Points, in no order, along strands that fork, close into loops and pass close to each other.
In the rows, 128 means zero.
Points whose rows are less than 77.6 apart are linked; no others are. Some points are linked to none.
j875: [141 184 130 141  55 162 111 126 120 162 130 153  69 128  87 114 136 147
 147  94]
j180: [133 129 139 104 169 168 168 111  96 121 152 104 182  91 174  92 152 117
 170 151]
j885: [116 119 107 160 130 141 117 144 120 190 176 109 139 188 138 144 144 111
 135  82]
j839: [128 157 179 156 130  77  96 152 155 138 161 155  65 144 101 139 118 163
 128  92]
j929: [ 66 123 114 185  96 136 102  79 132 102 110 175 139 121  97 140  17 172
 108 125]
j536: [ 79 127 123 120 157 108 157  83 115  95 119 115 152 120  92 142  75 138
 109 161]
j143: [147 128  71 142  92 187 116 134 124 160  89 119 117 115 143 144 165  53
 163 116]
j734: [103 137 122 118 149 184 141 107 109 174 164  95 183 106 144 114 159  83
 182 125]
j117: [153 126 135 109 111 110 131 138 155 108  89 155 147 125 141 111 127 119
 116 129]
j700: [161  88 153  93 135  62 154 158 162  80 118 147 144 154 156 108 134 141
 104 128]
j691: [136 131 144  82 156 128 131 115 135  71  93 127 139  67 126 131 129 150
 111 185]
j369: [153 104  64 157  93 187 133 162 128 159 105 108 121 123 149 142 169  54
 143  88]
j485: [111 115 135 114 172  68 145 119 122 134 158  88 153 179 109 131 101 153
 119 149]
j785: [122 130 105 120 134 106 132 127 114 151 136 103 135 167 114 135 134 103
 132 130]
j757: [138 146  86 135 115 184 110  91  96 137  84 123 132  80 135 126 137  80
 150 168]
j66: [132 127 116 124 138 198 147 116  99 164 150  88 167  92 158 116 168  73
 182 130]
j728: [146 109 142  97 165 147 160 112 107 129 161 102 179 111 162 102 155 105
 154 149]
j675: [ 66 119 107 166 130 156 112  55  94 141 166 120 166 134  99 147  32 165
 132 134]
j994: [ 54 133 116 138 154 173 148  51  90 137 174 107 175 115  96 134  81 133
 139 147]
j597: [134 119 133  95 159 111 165 105 105 105 130 113 166 119 132 114 118 123
 122 166]
j770: [128 160 114 115  87 147 107 116 137 135  85 149 131 112 102 114 117 118
 133 128]
j979: [111 173 132 124  81 151 105 106 135 120  92 152 127 115  86 112  94 147
 116 126]
j697: [114 171 136 138  45 181 107  73 129 107  86 179 136  75  94 102  74 161
 104 100]
j754: [146 126 170 120 149  89 131 198 171 114 141 152  78 145 125 137 171 149
  93  75]
j984: [124 109 149  86 169 100 166 109 106 116 159  98 177 139 127 108 124 130
 122 153]
j54: [ 99 148 155 154 166  63  98 144 138 144 156 117  56 149  66 155 105 167
 151 132]
j689: [124 138  99 176 131 127  89 115  97 192 177 126 127 179 132 131  82 135
 147 110]
j492: [109 146  99 132 154 175 146  83  87  90  90 145 144  55 152 125 116 131
 110 177]
j126: [162 100 124  84 133 129 111 182 164 112 102  83 103 102 151 174 215 134
 134 144]
j508: [137  75 133 137 157 101 153 199 145 126 141 131 111 184 153 138 165 118
  94  91]
j337: [152  92 127  82 156  83 150 180 151 114 114 124 113 153 141 136 170 131
 111 121]
j595: [129 108 142 116 155  60 145 142 134 120 164 110 149 186 140 129 111 148
 106 128]
j601: [127 129  92 164  95 155 122 112 108 170 131 130 162 162 138 115 133  82
 140 107]
j316: [146 133 153 126 143 142 128 129 127  45  91 135 139  61 201 108 168 155
 120 219]
j870: [109 109 150 140 126  90 144  91 130  77 115 164 179 133 141  96  61 150
  74 140]
j609: [135 178 139 142  86 141 107 149 140 160 133 159  62 140  97 122 149 137
 140  87]
j216: [150 114 144 113 123  98 146 116 141  95  99 154 167 129 148  94 109 116
  99 138]
j506: [129 144  98 131 136 180 134  86  83 129  98 122 150  88 138 121 126  85
 138 160]
j588: [111 142 166 141 151  94 100 149 139 170 172 126  20 147  77 151 153 139
 147 101]
j685: [135 138 158 176 147  90  82 157 151 152 159 175  59 150 125 145 125 136
 111  91]
j646: [163 121 137 125 128 149 145 116 123  74  80 158 149  70 182  93 131 110
 117 163]
j42: [114 110 133 117 139 145 133 133 134 178 180  97 178 151 148 118 157 101
 154  95]
j134: [115 143  99 159  95 180 122  78  95 174 136 124 169 137 135 113 115  80
 150 123]
j253: [144 121  98 137 110 158 143 125 119 157 127 114 166 137 155 125 153  73
 143 105]
j26: [119 101 126 148 125 149 123 141 146 181 181 110 178 164 157 120 149 108
 146  76]
j941: [146 126 123 191 154  91  73 127 116 168 167 167  76 153 127 146  64 143
 144 108]
j493: [128 118 139 127 156 102 134 198 156 138 135 141  83 163 126 147 169 124
 104  96]
j388: [165  80 125 118 142 132 137 151 134  92 119  90 134  92 196 150 202 107
 146 180]
j620: [ 72 144 106 159 128 184 130  48  86 156 159 115 181 115 109 110  79 120
 137 138]
j410: [113 144 118 115 146  95 121 152 131 142 123 119 105 164 101 138 130 125
 132 131]
j64: [172 105 126 139 114 157 160 116 119  92 100 141 162  92 189 104 136  80
 133 147]
j111: [ 76 140 121 174  86 144  91  91 138 119 114 170 121 129  84 125  38 170
 116 129]
j540: [118 138 127 117 131 136 138  88 121  93  90 150 153  92 125 115  96 125
 105 156]
j400: [164 106 131 121 154 134 136 137 118  78 111 109 138  81 198 126 181 115
 149 193]
j760: [ 90 144 101 161 112 186 112  57  92 173 157 119 175 139 114 107  96 107
 144 130]
j329: [105 149 140 118 109 118 123 103 149  97  92 155 139 106 102 109  86 151
 103 136]
j818: [153  90  80 146 105 179 131 181 141 132  95 106 119 107 161 152 178  77
 138 101]
j553: [132 150 131 145 115 137 109 174 153 153 122 153  71 143 111 140 168 120
 120  78]
j234: [152 127 143 133 140 146 125 132 139  67  94 117 133  70 204 122 194 131
 137 214]
j135: [164  71 116 100 145 125 131 181 145 100 115  86 118 109 171 159 208 113
 139 149]
j622: [149 190 129 135  31 165 123 112 101 140 114 156  88 119  83 106 109 168
 133 107]
j518: [116 135 102 162 112 126 108 108 115 169 157 128 150 171 136 124  82 126
 131 120]
j711: [159 121 171 129 129  89 143 203 183 106 126 168  99 153 141 124 159 155
  86  81]
j442: [156  68 126 106 154 111 154 209 152 102 117 126 115 154 151 136 180 124
 107 102]
j181: [144 148  82 120  96 183 104 119 119 149  86 116 115  94 122 143 159  76
 165 147]
j150: [142  94 158  87 156  52 169 147 143  84 125 136 151 152 135 107 119 146
 103 151]
j22: [ 95 161 112 156  85 131  89 102 137 140 103 159 120 130  87 116  72 142
 129 130]
j376: [158 117 140 191 152  87  67 141 136 157 166 178  66 150 136 148  79 135
 124  90]
j613: [148 138 145 122 143 151 134 111 123  60  73 150 144  55 186 105 137 148
 114 185]
j699: [101 134 142 134 126  97 123 107 152  97 107 145 140 132 103 124  64 155
  96 137]
j892: [132 168 154  90 135 100 130 161 130 146 148 111  50 136  81 149 162 169
 139 100]
j358: [165 149 145  62 117 131 119 176 129 132 131  75  62 118 119 181 200 178
 128 131]
j183: [118 137  98 141 137 120 121 133 108 189 149 103 121 182 120 139 138 103
 139 113]
j335: [116 144 154  68 156  75 142 154 152 100 114  98 109 128  78 145 116 173
 127 150]
j477: [159 106 103 131 112 152 133 179 154 138  96 124 116 123 151 147 174  95
 128 103]
j569: [151  91 140 102 142 122 167 133 118 123 151 108 174 137 161 113 158 105
 137 126]
j722: [140  93 141 116 141  97 158 148 133 133 165 112 168 175 155 118 142 129
 113 113]
j327: [172 127 143  65 118 130 113 177 152 117 115  83  92 102 138 170 207 159
 127 134]
j841: [109 116 154 130 134  69 137 112 142  85 118 146 156 146 122 119  57 164
  83 142]
j626: [ 93 130 109 164 124 141  99  80 100 167 171 112 165 157 106 128  59 147
 137 132]
j486: [141 158  97 115  87 157 100 132 137 152  87 139 115 111 114 134 156  99
 152 123]
j623: [119 169 166 133 128  82 118 146 150 128 144 138  81 149  88 126 113 170
 129 114]
j222: [134 105 152 124 130  95 161  98 129  80 110 163 182 125 158  85  88 131
  83 143]
j995: [165 109 120 115 118 121 132 170 157 117  96 135 126 129 146 124 162 106
 124 113]
j408: [152 157 151  66 134 110 130 183 136 134 137  96  54 128 102 167 185 170
 138 113]
j798: [ 70 122 127 166 118 119 129  63 129  87 108 171 160 105 113 130  38 161
  83 127]
j634: [161  96 159 112 127  77 144 187 174  92 110 169 130 155 153 110 150 139
  99 102]
j34: [138 100 131  71 174  67 156 158 133 114 135  94 127 160 128 134 149 131
 117 144]
j484: [102 157 131 120 154  76 116 150 144 142 139 116  79 157  78 145 117 154
 143 139]
j6: [ 45 116 111 157 138 157 138  43  96 115 163 123 167 117  99 156  46 151
 126 137]
j392: [130 160 166 107 135 115 124 164 123 156 162 118  24 138  73 149 176 148
 138  88]
j580: [ 98 112 139  92 177  83 166 105 115 112 160  78 157 150  94 133  99 145
 117 164]
j189: [156 101 103 122 123 154 151 135 117 136 122 108 153 113 166 135 169  71
 142 124]
j898: [132 133 100 197 130 114  79 129 106 183 171 155  93 170 126 144  78 133
 150 118]
j567: [111 119 135 160 117 114 126  76 128  94 115 166 177 124 140 102  48 146
  71 135]
j952: [127 134 119 132 126 150 143  85 100 114  95 135 157 108 139 107 109  94
 121 152]
j629: [160 106 100 117 133 172 154 133 111 142 136  81 153 100 169 135 180  80
 167 131]
j927: [105 119 131 111 160 160 134 108 131 171 169 105 197 116 145  99 155  92
 178 115]
j228: [138 184 138 139  18 179 117  85 113 116  95 171 112 107  94 105  92 167
 109 102]
j285: [109 165 124  94  78 174 126 105 114 126 115 111  89  89  48 145 116 179
 158 146]
j406: [132 115 131 135 143 138 125 199 155 137 117 142  76 150 125 141 183 111
 109  81]
j732: [101 147 152 159 149  82  89 137 135 165 170 129  35 146  70 157 126 150
 162 124]

A tip is a point with one link. Name the tips that can be reached along the links from each point below, in the order of the rows.
j601 | j64
j875 | j697, j150, j34
j580 | j180, j597

A fork is a point with three links, a tip a point with one. Leave the first point through the second and follow the links. Name the first fork or tip that comes.
j760, j620 | j484
j995, j477 | j181
j984, j580 | j180
j722, j595 | j597

Name the points in between on the shortest way along the links from the first point to the second, in order.
j597, j728 | j984, j580, j485, j595, j722, j569
j234, j327 | j400, j388, j135, j126
j941, j994 | j898, j689, j518, j626, j675, j6
j760, j410 | j134, j601, j253, j189, j629, j66, j734, j927, j42, j26, j885, j183, j785
j493, j228 | j406, j553, j609, j875, j622
j540, j369 | j952, j506, j757, j181, j143
